Each row is a point on a landscape with many valleys, with its height.
From any point a ball rolls to the lowest of the 3 points nearest to it. It stops when none of these is lower. Distance is the straight distance between rows; heights are no part of it.
(470): [143 107 116 138 112 100 153 108 146 163  85  87 142 148 133 131 157 137
 117 128 137  73 106 143 112 128 123 105 113 128 193 109 160 150 139 125
 143  94 142 143 116 160 134 144 133 178 141 122 130 101 154 121 122 159
 184 127 118 142 149  92 122 117 143 123 134 139 103  80 135 133 121]  (h 54.1)
(170): [129 131 120 120 111  97 152 124 138 169 107 131 156 155 123 127 136 146
 111 118 120  68 126 134  98 149 133 109 134  85 141 124 148 155 119 116
 118 108 142 138 120 153 118 158  95 148 137 104 148 129 148 132 107 162
 149 131 125 134 160 117 131 141 146 139 137  98  90 121 128 143 121]  (h 55.9)
(691): [149  72 125 140  96 171 114 128 154 125 109  91 125 113 170 152 124 121
 128 140 125 113  99 122 159 113 147 125 104 157 226 143 187 131 131 116
 162 105 151 126 124  97 134 108 182 165 157 128 141  86 145 119 187 121
 186 150 127 167 138 115 115  95 119 113 111 182 146  69 168 113 124]  (h 6.7)
(1032): [133 103 122 159 124 195 100 128 105  80 154 126 114  78 192 169 108 119
 155 158 122 190  98  93 197 104 180 134  90 203 133 162 169  92 125 130
 149 121 130  94 145  62 116  77 184 118 167 155 112 129 130 153 180 108
 133 147 116 121 113 128 145  97 113 136 124 169 171 136 142  99 141]  (h 70.3)
(310): [105 205 135 111 193 105 122 114 132 104 167 131 112 146  61  98 146 119
 133 116 164 172 191 135 106 121  92 151 192 122  56  97  54 135 152 184
  85 148  82 158 110 178 113 122 111  88  79 146  92 157  91  95  96  76
  59  69 158 114  66 165 132 150 157 105 139 113 123 121  71 141 134]  (h 54.9)
(737): [100 148 166 107 124 130 138 117  85  89 180 152 124 109 150 141 106  86
 129 141 134 193 149  98 123 119 134 132 138 150  93 152  98 126 130 123
  95 146 126 110 139  87 107 103 120 113 153 125 105 147  94 144 121  93
  64 122 106 107 101 129 159 124 121 135 132 130 153 141 117 115 142]  (h 23.1)
(397): [136 157 116 169 124 107 117  97 103 109 163  86 144 138 130 154 136 140
 164 155 131 160 154 128 131  97  88  82 113 177 125  94 145  92 182 137
 153  91 147 139 144 171 143  81 190 142 174 156 107 123 145 123 113 105
 141  87 117 101  67 102 118 118 139 118 136 170 138 112  87 116 131]  (h 64.3)
(336): [135  32 144 101  95 141 129 137 172 152  69  88 132 121 174 137 154 124
 114 113 144  70  95 141 120 108 121 141 115 130 247 122 185 151 136 101
 149 106 129 136 103 111 147 136 155 166 143 123 160  70 160 109 164 157
 200 155 143 180 171 102 109  94 115 128 117 152 125  59 168 135 102]  (h 48.4)
(24): [ 93 171 178 108 143 126 119 109  83  71 195 144 122 113 138 135 112  88
 129 137 149 213 166  96 132 105 110 147 137 173  88 144  78 119 161 141
 100 162 102 117 138 110 108  99 137 100 147 134  84 147  92 131 107  76
  56 103 133  97  77 143 151 128 135 137 147 138 154 130 105 121 135]  (h 27.3)
(315): [154  55 124 119 121 189  91 181 132  83 131 157 110  61 174 150  99  85
 126 132 119 160  44 127 199 128 195 165  78 181 150 189 167 102  91 110
 140 168 137  79 129  19 128 106 146 110 125 151 137 131 117 152 209 129
 120 204 133 154 162 136 138  97  84 136 117 159 189 158 195 104 149]  (h 8.1)
(645): [124  53 135 101  96 116 150 132 182 171  74  91 147 139 166 134 161 142
  92 106 141  46  99 142 105 116 116 147 109 104 232 127 169 170 137  93
 133 106 126 134  91 128 144 161 123 164 137 124 163  75 160 113 136 174
 201 154 144 177 176 111 103 110 124 133 119 130 105  75 158 144  94]  (h 46.1)
(996): [153 175  99 162 146 102 149 132 135 191  78 132 106 172  61  80 148 205
 129 116 133  79 154 157 106 162  98 104 144  93 109  87  83 112 116 158
 145 119 113 147 154 227 145 187 118 135  63 119 107 125 145 103  55 202
 178  91 124 119 155 103 102 166 168 133 133  85  72 145  98 153  89]  (h 18.5)
(439): [133  59 113  67  90 109 143 139 163 138 120 159 153 125 147 129 114  89
  68 118 109  83  83 137 104 139 156 161 112  76 149 181 158 163 105  62
 128 146 130  98 102  54 138 161  73 137 138  98 189 118 131 165 141 156
 120 191 147 150 184 166 116 127  74 157 134 112 136 156 183 110 151]  (h 58.2)
(935): [129 159 105 126 152 116 144 144 122 188  92 163 114 168  67  85 155 186
 124 122 107  72 162 140  98 175 105 129 169  52  75 116  73 120 108 152
 105 126  99 142 144 209 129 192  88  96  53 103 124 143 139 111  58 163
 155  91 135 127 146 131 113 165 160 137 123  63  69 158  98 161 102]  (h 24.1)
(382): [ 86 191 173  84 162 123 123 102  97  81 193 151 114 123 120 117 115  81
 125 121 158 199 176 109 110  99 113 175 162 156  72 127  56 138 155 156
  84 169  95 136 121 133 109 108 112 102 116 118  86 159  78 115 111  74
  33  88 144  98  68 163 141 143 145 131 153 132 145 118  88 124 142]  (h 31.3)
(617): [110 184 130 138 152 102 133 115 116 142 134 125 131 147  76 112 137 140
 156 115 135 140 174 139 102 133  97 111 165 111  88  86  88 132 140 158
 108 127 120 158 118 190 117 129 115 113 104 131 110 148 124 107  92 110
  94  86 125 105  95 131 136 149 158 109 127 109 105 136  86 148 125]  (h 1.1)
(905): [ 95 193 147  89 182 123 137 114 117 115 159 146 115 139  80  94 131  97
 125 117 145 156 186 124  91 134 100 157 198 114  60 109  56 139 138 165
  72 159  79 148 106 168 107 134  99 100  77 128  96 158  87  99  96  85
  52  81 150 117  81 166 137 159 148 119 137  82 122 134  83 141 143]  (h 48.3)
(760): [129 115 142 142 114 148 128 116  99 103 152 126 129 108 164 154 114 102
 136 141 121 161 117  96 162 123 158 115 110 160 134 149 142 128 128 127
 142 122 153 112 143  87 115  96 149 136 167 129 128 133 125 157 160 106
 119 142 110 120 116 123 142 106 108 124 119 149 153 126 154 106 143]  (h 37.3)
(714): [138 108 110 137 123  95 167 129 162 180  81  98 144 150 131 119 166 164
 106 119 140  44 115 154 104 130 116 116 114 114 204 101 155 163 134 125
 126  99 132 143 114 182 139 164 117 183 102 126 132  93 155 113  91 194
 210 134 116 155 181  98 110 131 150 136 139 119  88  87 129 151  97]  (h 40.6)
(403): [142  88 102 154 133 213  88 149 128  81 142 137 113  58 199 168  94 117
 145 147 131 184  65 107 209 100 188 147  83 202 150 171 184  89 107 136
 162 129 135  96 139  50 124  83 196 112 150 163 127 133 132 138 202 120
 150 175 121 137 129 128 142  99 107 135 124 180 176 136 159 107 135]  (h 41.6)
(662): [142  67 122 138 114 195 100 143 140  95 115 122 113  82 180 154 103 110
 129 134 119 148  69 116 199 112 180 150  93 174 179 168 176 112 108 123
 165 134 146 100 139  52 128  95 175 131 152 141 138 108 130 137 211 119
 150 175 129 150 136 135 136  89  99 127 115 172 175 117 177 116 140]  (h 33.0)
(177): [107 171 146 116 145 117 138 127 119 134 138 141 138 150  96 120 126 125
 136 120 125 137 160 127  94 138 119 126 170  90  80 107  87 133 122 135
  87 134 122 151 120 159 113 147  87 118 112 112 119 155 109 122  98 114
  92  88 132 113 111 130 151 159 150 119 126  89  99 145  96 138 136]  (h 22.2)
(795): [131 143 138 155 119 115 135 103 101 128 149 117 137 135 132 150 123 125
 149 139 126 148 140 118 135 113 123  97 122 142 134 114 141 130 145 126
 135 104 155 140 133 134 120 102 148 145 158 130 124 123 139 145 136 108
 125 119 108 114  96 108 137 114 136 118 129 143 126 111 119 119 138]  (h 52.2)
(429): [113 217 106 160 186  82 110 126 143 122 129  93 119 155  46  82 151 166
 161 116 163 160 198 161 115 116  55 110 162 125  71  58  56 117 156 178
 142 126  98 172 130 214 140 122 140  89  78 166  90 154 118  83  80  97
 100  67 144 104  83 147 105 164 156 102 137 134 104 140  58 147 119]  (h 6.1)
(961): [113 156 117 100 153 127 153 134 132 169 112 172 127 166  81 102 150 151
 119 133 106  75 156 135  84 183 109 158 187  44  58 129  72 116 108 139
  75 133  88 142 121 184 122 191  60  90  61  94 135 157 128 116  66 147
 109  95 148 128 127 149 116 173 153 140 120  44  81 168  89 163 118]  (h 63.7)
(478): [141 128 125 164 115 138 120 105 105 105 150 106 134 128 148 157 131 130
 156 158 126 156 137 115 146 108 124  98 108 170 139 117 158 115 151 137
 155  98 153 133 143 129 126  81 179 141 178 149 125 120 137 143 150  98
 145 111 112 110  88 109 131 111 123 116 123 166 147 102 120 113 142]  (h 58.6)
(572): [142 111 115 158 109 135 133 107 132 132 106  80 131 133 151 150 141 129
 133 145 130 108 117 132 134 120 131 111 109 161 192 109 185 135 150 132
 158  89 158 145 129 147 134 106 173 173 168 133 130 100 150 119 151 125
 175 122 109 138 118  99 122 109 133 113 130 164 137  75 136 121 132]  (h 68.1)
(788): [103 165 161 133 135 113 131 107  96 113 180 125 130 131 118 140 123 114
 143 131 142 182 162 111 118 114 118 114 146 143  88 110 101 128 152 136
 112 133 128 134 131 139 113  96 130 118 144 129 104 151 113 132 111  84
  83  96 118  98  86 128 146 125 133 123 128 131 137 129 103 122 140]  (h 29.4)
(953): [134  98 125 119  99 112 144 117 149 146 104 106 145 133 139 137 144 121
 103 129 128  77 102 131 117 135 141 118 116 104 174 137 168 162 127 106
 134 112 151 133 117 115 125 139 115 155 149 122 158 114 145 132 146 148
 164 153 124 154 162 113 123 120 118 129 124 133 115  96 160 132 131]  (h 40.1)
(71): [ 88 165 178  86 142 134 129 114  98  90 181 157 117 119 135 116 105  82
 124 127 141 192 156 103 102 132 122 152 157 141  85 142  81 137 127 138
  86 163 112 118 125 109 106 119  90 111 130 120 103 158  82 128 114  85
  46 105 127 103  83 143 153 136 133 129 134 115 142 134 104 117 148]  (h 29.0)
(167): [163 176  98 161 159 114 151 145 137 197  74 139  69 175  39  58 154 223
 131 123 137  77 175 162 107 169  86 125 143  88  84  86  57 102 115 166
 150 132  96 139 180 236 160 197 130 107  30 110 100 123 157  94  41 202
 191  74 120 122 153 128  80 174 159 133 124  74  72 152  96 158  75]  (h 26.0)
(912): [138 204 101 185 159  93 129 138 134 154  91 107 102 163  53  80 144 188
 159 113 143 123 171 166 111 141  60  87 137 119  99  52  76 109 137 163
 153 113 107 160 150 237 150 149 139 114  73 151  96 132 136  93  70 160
 146  78 125 111 114 113 105 164 169 112 133 113  87 155  65 152  98]  (h 18.1)
(1033): [103 153 173  93 130 129 136 127  96 109 166 164 132 128 128 124 112  94
 128 126 125 168 150 102  99 133 127 130 161 120  82 137  91 133 115 130
  83 152 120 122 121 115 106 124  86 128 140 106 120 144  95 136 116  99
  58 114 124 109 107 144 158 143 130 119 141 102 136 151 109 126 144]  (h 33.7)
(405): [125  66 123  86  86 114 143 133 175 153  96 119 152 138 155 131 144 114
  84 100 119  67  94 136 112 127 138 147 116  85 187 156 171 171 119  87
 130 125 143 124 101  87 140 153  99 144 137 115 180 102 147 140 155 153
 164 176 151 165 184 139 107 111 102 150 123 121 117 112 180 133 111]  (h 47.4)
(57): [147  59 132 100  96 156 110 155 149 114 112 134 126 100 159 145 114  92
 107 122 122 115  66 122 160 119 169 150 104 125 177 169 168 147 102  92
 154 142 154  95 122  39 136 131 134 141 150 112 163 107 133 150 197 128
 137 189 136 157 162 141 130 101  84 136 114 158 162 123 202 110 135]  (h 49.2)
(767): [125  29 129  77  84 126 114 153 175 150  96 122 137 118 166 129 130 106
  84  91 122  78  76 133 122 105 134 167 114  80 193 168 172 163 117  69
 150 147 135 101 100  49 153 152 120 138 139 111 192  81 149 142 181 147
 160 199 158 173 186 145 102  98  72 152 107 140 145 123 201 122 111]  (h 48.8)
(83): [138 136 131 163 118 112 146 101 118 141 113  98 139 144 132 142 135 132
 142 149 129 112 124 135 132 122 126  91 116 145 166 108 159 137 150 137
 149  91 155 140 133 159 132 114 144 170 158 136 127 114 144 129 135 129
 156 121 110 124 118  96 130 116 140 118 130 143 123  94 119 124 126]  (h 59.4)
(56): [133 125 127 142 113 110 149 106 124 154 107 110 143 147 121 140 140 133
 126 128 122  92 122 129 118 137 132 103 124 116 154 113 153 148 139 120
 135 103 153 142 121 152 118 132 120 161 145 117 136 113 141 131 123 138
 151 132 118 133 141 105 138 132 146 122 130 124 107 102 131 135 130]  (h 63.9)
(749): [138 126 110 133 120  88 158 118 154 184  78 111 140 155 119 116 150 174
 105 117 130  45 122 151  98 148 121 116 121  98 166 113 146 150 126 125
 126 102 125 142 122 178 130 175 107 156 103 116 142 108 155 114  87 197
 190 125 124 142 173  98 116 141 153 147 141 100  81  99 123 152 102]  (h 33.4)
(845): [126 156 135 169 123 130 116 100  98 100 179 105 133 128 145 158 127 133
 165 155 123 183 152 108 151 100 108  98 116 182 110 122 147 103 173 140
 145 105 138 127 140 134 124  75 182 129 174 157 115 126 141 133 137  84
 126 102 117  96  69 119 128 107 130 128 130 169 150 115 104 115 133]  (h 63.0)
(251): [134  86 145 108 104 131 125 137 140 123 125 137 135 116 153 144 111  97
 103 133 104 122  95 118 133 135 170 128 108 120 148 168 157 148 109  99
 136 133 152 100 126  64 123 127 112 142 160 114 155 118 125 157 167 131
 128 171 119 149 155 131 137 113 104 135 124 146 149 130 175 108 150]  (h 50.9)
(519): [133 100 135 108 101 119 145 122 137 136 117 136 152 126 147 145 121 114
 101 121 116  96 110 125 114 141 164 124 117  96 150 149 153 153 112  99
 127 127 153 118 116  88 121 132  96 142 158 104 161 115 133 154 146 141
 126 159 131 150 163 130 138 125 109 132 132 124 130 123 167 118 146]  (h 48.6)
(786): [145 155 102 151 139 100 160 126 137 188  85 122 133 163  94  95 147 192
 116 115 130  58 139 162 105 148 109 107 120  98 137  92 111 136 124 148
 133 107 120 146 134 209 138 177 110 146  84 120 115 122 156 111  68 197
 180 101 123 123 165 105 111 156 167 135 132  91  77 122 100 152  94]  (h 25.4)
(583): [151 113 101 176 115 191 105 109 119 101 155  94 122 106 180 161 117 143
 149 170 113 153 122 112 175  93 142 113  98 204 153 136 198  98 151 132
 176  81 139 121 147 119 139  80 217 156 185 156 122 114 153 125 170  97
 175 113 118 116  83 111 117  87 124 121 125 190 160  88 130 107 142]  (h 22.4)
(551): [107 129 170 106 122 142 122 135  76  61 181 166 110  87 174 140 107  77
 129 144 134 211 124  89 152 121 145 150 110 186 101 168 108 101 126 128
 104 160 114  84 147  58 114  98 117 113 151 131  91 149  83 151 131  91
  68 139 109 108 111 134 151 114 107 140 132 137 176 160 128 101 148]  (h 10.0)
(395): [130 102 145 117 122 158 114 159 101  63 156 166 103  74 179 150  98  81
 129 149 131 198  91 101 177 130 177 140  90 196 113 179 133  90 107 120
 119 170 126  72 149  30 113  99 125 117 150 141 108 147  98 152 164 115
  90 171 108 116 142 133 154 105  95 135 126 132 184 169 158  99 147]  (h 47.3)
(881): [123 109 120  83 115 110 153 120 140 139 130 173 156 134 138 124 105 109
  95 127 101  90 119 123  85 160 152 149 140  69 111 160 133 149  96  80
  95 140 134 112 105  95 119 166  49 129 135  89 171 145 116 161 114 146
  95 160 135 129 163 160 127 150 105 145 136  91 119 157 135 121 154]  (h 49.9)
(769): [158  89  84 169 128 229  83 134 139  84 134 110 125  75 193 170  99 139
 155 155 119 161  82 111 200  93 173 150  89 214 178 161 202  95 128 132
 174 110 125 125 139  77 133  74 229 131 166 156 123 111 158 131 203 109
 171 149 124 139 112 125 136 101 117 128 116 201 173 103 154 107 124]  (h 6.9)
(879): [106 197 141 149 154  92 112 107 113 116 165 104 135 146  88 124 137 138
 168 126 146 173 179 133 117 106  80 102 151 136  80  84  90 118 166 157
 124 118 120 157 124 183 133 103 153 110 127 154 100 149 119 106  95  88
  91  79 129  97  67 132 131 142 153 116 138 142 118 120  77 137 127]  (h 6.5)
(914): [126 115 146 100 109 118 144 132 120 124 143 157 139 124 137 126 115  96
 112 131 119 119 117 112 109 144 157 126 133 100 120 155 132 140 105  93
 106 143 139 107 124  87 118 133  77 131 148 105 149 128 105 162 133 123
  88 143 113 124 151 137 144 128 110 129 129 111 139 145 146 113 156]  (h 46.4)
(482): [135 102 135 141 107 165 122 128 112 101 138 125 123 103 168 153 114 108
 132 143 113 155  98 103 169 116 172 118 100 163 151 154 165 124 113 117
 150 124 156 103 135  71 114 101 156 135 168 132 129 124 133 148 183 111
 129 159 111 138 125 124 141  98 107 124 123 159 158 123 161 111 153]  (h 62.6)
(927): [110 155 139  81 148 129 151 132 123 143 132 177 127 151  88 100 129 118
 119 125 112 116 167 126  67 162 117 159 196  68  54 122  72 131 104 130
  65 152  96 146 107 163 114 162  59 100  85  94 131 159 104 114  89 122
  72  98 151 122 106 153 131 170 143 126 123  63 100 158  89 150 136]  (h 58.7)
(208): [133  19 125  61  85 127 106 176 183 131 113 146 135  97 157 122 108  90
  76  96 108  90  49 147 135 115 141 191 105  81 173 186 170 155 107  51
 156 166 141  86  99  17 165 156 104 133 117 105 197 102 138 158 171 146
 144 219 163 161 190 169 104  89  43 162 117 131 169 153 224 116 120]  (h 49.8)
(272): [134 176 105 155 165 114 134 149 133 165  90 138  99 171  39  65 161 196
 140 120 134  91 172 150 117 169  78 123 164  74  67  85  56 109 120 171
 125 128  94 154 147 229 139 184 108 104  48 119 105 142 137  93  59 157
 147  74 133 119 138 130  94 173 155 114 113  75  83 166  81 161  92]  (h 30.3)
(944): [134  94 133 134 117 174 108 143 104  82 143 152 115  79 181 160 105  98
 130 150 127 179  85  96 189 120 185 135  88 185 135 176 158 114 105 124
 136 142 143  87 143  37 118  97 150 120 155 139 122 130 116 155 177 108
 109 166 112 132 134 127 144 100  99 130 121 151 172 146 163  98 156]  (h 58.4)
(838): [125 113 150 112 104 139 121 136 112  97 146 153 133 103 157 153 111  90
 119 135 116 157 111 104 141 135 171 120 111 145 126 176 132 125 114 112
 123 139 145  95 138  60 110 113 113 137 159 124 132 135 110 160 158 108
  92 159 116 130 136 133 152 111 106 129 131 137 161 145 162 104 156]  (h 59.3)
(754): [122 157 124 139 135 102 148 115 116 160 116 129 141 156  96 121 127 145
 134 116 122 105 147 136  98 143 118 102 151  89 105  98 112 137 126 140
 115 115 137 154 125 175 118 146 102 132 117 115 122 137 130 122  88 134
 124 108 116 112 127 112 142 151 160 119 129  97  96 127 103 142 121]  (h 56.7)
(362): [132 154 114 139 142 104 155 120 130 182  97 136 139 159  96 102 140 176
 124 111 119  65 138 147  98 159 117 110 142  77 109 107 108 135 108 134
 110 116 129 155 125 196 128 178  97 129  94 110 134 133 143 118  70 182
 163 106 123 120 158 113 125 161 163 125 135  81  76 135 103 153 112]  (h 33.9)
(730): [119 215 111 161 187  63  96 112 144  97 176  69 128 157  65 106 142 160
 171 123 165 183 200 163 128  89  34  99 137 153  79  54  72  99 193 170
 150 126 107 164 127 216 155  89 173  85 113 186  88 152 114  94  92  89
  97  77 153  94  61 136  99 151 157 114 153 168 123 125  55 132 123]  (h 5.5)
(732): [148  68 114 136 146 197  83 188 123  64 141 167 103  43 183 169  94  91
 145 139 125 180  34 125 215 119 202 170  65 213 134 175 174  77  93 125
 141 173 130  74 141  23 130  98 158 107 129 169 118 143 115 142 201 118
 121 199 118 139 160 134 150  90  86 147 122 149 194 173 171 106 151]  (h 34.8)
(951): [117 192 120 162 160  80 110 101 121 108 179  89 142 150 100 128 135 146
 172 139 143 183 179 144 122  97  56  89 132 163  93  78 104 102 192 154
 150 107 129 156 147 200 150  75 183 109 149 173 103 141 125 115 101  92
 104  72 130  89  66 121 116 134 150 113 138 171 131 118  68 124 119]  (h 6.0)
(100): [123 219 105 163 182  74 103 125 140 126 141  84 115 166  45  82 147 178
 167 113 157 168 194 168 116 113  39 101 145 132  80  42  68 112 168 172
 153 121 102 173 138 235 154 115 158  97  89 178  95 150 118  84  82 121
 108  74 139 101  81 128  97 159 160  97 140 141 101 150  56 145 108]  (h 4.0)
(862): [133  74 128  88 100 118 140 145 150 129 128 155 143 123 149 139 108  86
  83 123 112 102  83 125 114 138 159 150 110  95 142 181 153 150 100  72
 126 158 149  95 113  46 133 141  70 138 152 100 177 123 118 167 150 139
 114 195 136 150 173 153 125 120  82 139 133 123 153 148 189 114 154]  (h 56.5)
(293): [155  81 109 150 117 213  84 139 135  95 116 120 116  76 193 165 100 124
 139 143 124 151  76 111 200 110 176 148  87 191 180 159 193 108 121 128
 172 120 133 110 140  55 130  90 203 132 155 149 132 110 140 137 213 124
 166 167 126 150 125 124 135  98 106 124 110 191 173 110 172 110 138]  (h 21.9)
(660): [114 146 146 153 127 148 115 114  86  83 185 127 123  99 159 154 116 110
 147 149 129 200 148  91 160  96 131 109 111 191  96 146 128 102 145 135
 133 131 134 111 147  97 108  79 169 116 168 147 101 132 123 136 135  88
 106 117 111 105  91 125 142 110 126 134 127 164 160 134 116 109 136]  (h 67.0)
(62): [125 195 128 169 156  80 114 112 115 121 152  91 138 157  81 115 136 147
 171 115 145 163 175 152 120 110  62  90 137 139 100  66  92 110 172 155
 145 107 124 169 130 199 140 106 157 115 122 161 104 140 130 102  89 112
 118  77 126  97  76 114 123 147 156 113 141 146 114 136  72 136 118]  (h 6.6)
(759): [156 192  90 169 161 103 138 145 142 179  70 122  81 173  37  57 149 211
 143 118 139 103 187 164 108 159  70 111 142 101  86  67  54  98 127 169
 157 125  93 148 166 248 161 187 133 110  47 130  90 133 143  91  56 182
 165  81 122 118 137 121  85 181 167 122 122  92  80 163  75 156  82]  (h 32.2)
(40): [133  23 134  82  82 150 114 155 173 142  88 112 125 107 179 133 124 104
 100  96 118  88  71 125 132 111 145 170 117 102 212 162 180 153 112  74
 155 139 137 108 103  43 151 139 133 138 145 109 182  85 154 130 193 139
 165 199 162 177 174 140 103  90  83 142 106 152 155 103 204 131 107]  (h 49.3)
(604): [130 118 127 147 105 132 133 110 115 122 127 114 133 120 155 155 126 117
 135 139 115 134 116 117 145 118 147 104 111 149 160 132 160 136 132 126
 145 108 157 131 134 106 112 107 150 154 174 125 137 119 135 140 155 116
 138 137 105 131 121 117 134 108 118 123 125 149 140 106 145 110 132]  (h 36.9)
(203): [146 157 109 162 131  91 159 114 124 168  87 106 139 159 101 120 145 174
 136 124 129  80 136 154 100 132  98  89 119 122 151  79 129 136 129 146
 134  96 135 153 128 204 147 149 126 164 113 136 120 118 146 115  84 178
 176 103 106 126 140  90 123 145 166 118 134 118  88 107  98 140 111]  (h 33.8)
(463): [ 91 172 165  87 150 128 139 113 107 112 163 162 120 126 112 108 117  80
 118 121 141 166 170 116  85 139 120 159 175 121  69 129  65 139 127 133
  70 166  94 134 113 140 112 129  84 107 109 107 103 157  77 119  98  93
  43  94 135 113  92 155 150 156 139 116 138  90 129 139  95 135 142]  (h 36.7)
(404): [122 195 118 171 146  86 131 120 120 143 116 108 126 161  72 105 142 166
 163 119 137 135 162 150 106 129  81  94 148 118  95  72  92 121 146 156
 135 108 120 164 131 214 140 120 142 127 107 144 111 141 127  98  85 134
 130  80 120 115 107 109 128 148 164 116 132 114  95 145  77 148 111]  (h 10.1)
(139): [131 166 131 156 132  95 140 102 107 146 125 114 135 145 103 133 135 139
 154 131 129 131 150 132 117 127 101  88 138 118 120  92 126 132 148 142
 130 102 150 155 129 170 129 120 135 143 138 134 122 129 131 122 109 121
 132 102 112 112 103  97 138 129 149 120 132 133 110 127  98 132 130]  (h 62.9)
(379): [122 173 126 135 146 109 141 130 120 171 111 137 128 157  74 101 145 161
 133 112 124 100 161 141  98 149 110 117 169  77  82 103  84 132 125 147
  94 127 119 156 125 196 118 162  91 115  89 117 121 150 130 106  78 140
 124  93 126 111 133 123 138 156 157 111 124  79  85 149  92 155 119]  (h 64.0)
(136): [137 167 101 134 151 113 143 140 136 194  87 149 107 165  68  84 154 201
 124 119 125  61 158 154 102 172 105 118 149  66  90 108  80 111 112 156
 111 124 104 144 151 219 140 191 100 109  54 101 117 137 150 109  50 186
 170  87 131 118 146 119 107 166 166 141 127  69  67 149 105 154  89]  (h 6.2)
(597): [140  62 130 115  93 140 125 134 156 138 103 101 134 117 165 141 136 108
 107 115 121  87  94 128 133 129 152 136 110 121 207 139 177 153 120 102
 144 123 155 123 122  87 132 130 139 159 153 116 159  91 145 133 176 129
 167 169 139 169 155 122 124 106 107 124 121 153 132  94 185 118 126]  (h 28.8)
(391): [153  71 123 133 115 190  91 157 128  95 126 139 118  75 180 152 100 100
 122 136 122 165  62 115 196 117 194 139  82 176 160 173 176 113 106 127
 150 144 138  93 132  42 118  98 163 119 149 149 138 121 128 146 205 121
 135 185 121 144 145 132 144  90  87 127 118 167 175 135 187 107 143]  (h 0.3)
(554): [146 100 107 168 118 197 104 115 129 104 139  99 123 100 183 168 112 140
 145 161 120 149 106 117 179 103 151 131  93 200 179 138 196 106 137 133
 171  96 141 126 140  96 131  81 205 149 168 144 126  99 145 132 192 115
 172 133 123 137 104 118 123  98 114 123 117 190 160  89 146 105 134]  (h 7.2)
(164): [120 141 139 121 118 111 151 118 115 151 128 143 155 149 120 128 127 127
 121 124 120 110 139 129 100 147 134 111 143  94 115 125 130 139 113 115
 101 127 139 143 117 134 118 144  85 134 133 106 142 138 124 142 115 127
 106 126 124 121 139 127 144 143 138 128 135 104 104 134 115 129 144]  (h 46.8)
(3): [143  71 130  98 106 151 108 163 139  99 129 156 122  96 161 140 102  79
 106 132 120 135  77 121 156 139 182 150  97 134 147 184 156 135 101 100
 142 165 147  80 125  38 126 117 112 129 140 119 146 123 116 160 175 123
 115 190 126 145 165 141 137 107  79 136 130 137 174 152 193 106 152]  (h 41.2)
(294): [126 197 107 158 170  96 125 138 131 149 113 116 112 170  51  80 159 179
 155 114 146 129 185 161 109 132  69 109 159  96  78  70  61 120 134 171
 130 129 105 162 138 229 137 152 128 104  62 145  94 148 121  88  79 142
 125  77 133 116 108 131 113 164 159 110 125  98  93 161  67 154 101]  (h 18.8)
(536): [130  94 120 107 109 101 158 125 162 174  83 109 148 149 136 132 158 142
  87 113 129  42 108 141 103 143 125 131 124  90 185 125 161 166 126 106
 126 106 141 136 110 142 133 165 104 159 130 116 157 100 157 130 120 186
 187 145 136 147 182 113 113 125 138 146 134 105  92  93 142 148 105]  (h 41.0)
(764): [117  14 143  80  72 133 125 146 191 155  71  99 133 122 184 126 142 121
 102  95 128  63  85 133 115 102 114 172 126  96 235 138 177 160 128  77
 148 129 125 115  94  68 163 153 130 149 136 112 186  72 154 124 173 151
 185 179 154 182 182 131  97  89  94 148 100 139 133  87 192 138  91]  (h 49.4)
(569): [ 95 177 166 122 144 118 121 104  89  80 202 130 125 126 134 134 126 102
 140 132 153 205 176 105 129 103 109 131 146 170  80 123  86 118 167 148
 103 142 110 125 134 129 114  83 151 102 145 141  87 146  99 124 107  76
  63  93 132  97  67 141 145 125 140 133 142 147 147 117  98 120 132]  (h 28.2)
(717): [140  96 125 148 134 184  98 151 100  68 150 158 114  67 189 164 106  97
 142 159 125 203  86  98 199 110 186 145  72 216 115 182 156  84 107 133
 136 145 134  77 154  37 110  84 158 108 154 167 112 153 117 151 177 111
 116 169 111 122 131 140 147  92  93 144 122 147 181 157 145 100 144]  (h 78.6)
(751): [116 137 143 110 115 114 152 121 113 125 143 159 144 134 126 130 116 108
 124 129 116 133 141 117  95 144 138 119 153  99  95 137 113 139 112 117
  92 140 131 133 120 117 115 131  85 123 138 105 133 144 106 143 112 118
  91 125 123 115 126 128 151 144 135 125 130  93 117 145 124 124 151]  (h 40.5)
(282): [122 126 109  96 129 112 159 121 142 173 111 159 151 160 104 119 137 155
  98 127 102  57 130 137  85 168 133 140 149  54 102 141 117 142  98 108
  86 124 116 138 114 157 125 179  53 114 102  92 156 147 126 134  80 168
 127 126 136 121 159 141 120 157 141 144 136  65  81 151 114 144 126]  (h 56.8)
(847): [130 126 155 135 117 126 137 118 100 117 152 133 136 117 148 149 117 108
 130 144 117 154 125 104 130 122 144 100 127 138 121 145 135 127 128 119
 124 125 147 122 132  97  99 102 123 137 166 119 128 129 119 148 142 105
 103 136 112 121 121 121 151 118 117 121 125 132 139 123 137 119 151]  (h 8.4)
(137): [ 97 212 146 112 180  99 108  99 122  83 191 112 123 128  91 122 137 113
 154 121 170 190 193 132 119 100  86 143 167 159  63 100  64 133 172 169
 102 145  90 153 116 170 121 100 142  95 104 145  83 161  96 108 109  64
  55  71 159 101  61 162 134 141 151 115 153 149 133 103  75 132 137]  (h 57.2)
(242): [122 169 113 120 160 118 139 140 130 164 100 156 117 160  55  79 158 168
 126 130 122  86 168 141  94 172  98 140 179  60  55 103  63 109 109 156
  85 136  92 158 125 203 124 184  81  89  60 115 115 152 129 105  68 139
 126  77 147 122 117 142 111 167 160 116 121  63  83 164  82 166 115]  (h 49.1)
(936): [136  55 128 128  95 178 109 143 147 120 103 106 124 102 175 145 116 103
 120 124 118 121  83 118 166 115 163 152 109 147 203 153 190 137 122 110
 164 129 146 113 128  69 136 115 163 144 153 128 154  92 143 138 201 130
 164 167 134 164 144 128 124  97 102 128 114 176 162  95 192 119 128]  (h 29.2)
(460): [148  50 135 105 117 172  95 177 137  99 127 152 115  66 167 147  96  88
 111 125 118 140  53 130 180 123 187 163  85 153 158 188 162 124  97 103
 153 171 143  75 127  24 138 116 134 128 132 128 151 118 120 152 193 128
 123 204 136 153 177 139 130  92  71 143 120 157 192 156 206 111 146]  (h 29.1)
(327): [122 150 125 108 138 119 144 122 121 156 129 160 142 155  95 112 131 139
 119 124 112 102 151 129  81 160 123 135 168  68  78 123  97 137 109 125
  73 130 114 147 120 156 114 164  68 118 102 105 140 148 120 125  81 135
 104 106 133 119 131 137 141 166 147 129 130  66  89 158  99 141 138]  (h 44.2)
(268): [125 109 113 101 107 102 148 121 143 157 113 146 165 144 127 136 131 125
  96 120 111  69 120 133  90 147 152 134 134  71 134 147 148 160 110  95
 101 125 139 130 112 119 120 160  69 129 136  96 162 132 133 144 113 154
 129 154 132 140 170 133 129 140 130 142 131  93 102 132 144 134 136]  (h 53.2)

Where does a ball stop that starts at each point below?
(251) => (391)
(645) => (136)
(714) => (136)
(268) => (691)
(56) => (691)

Call two points neighbours if one is among the 3 nearest of the other. Go from one point of each pair to the other, from neighbour to neighbour, staying as low as possible. Name the highest point that can't be avoided.
(769) and (391) => (662)
(136) and (617) => (272)
(847) and (737) => (478)
(617) and (100) => (879)
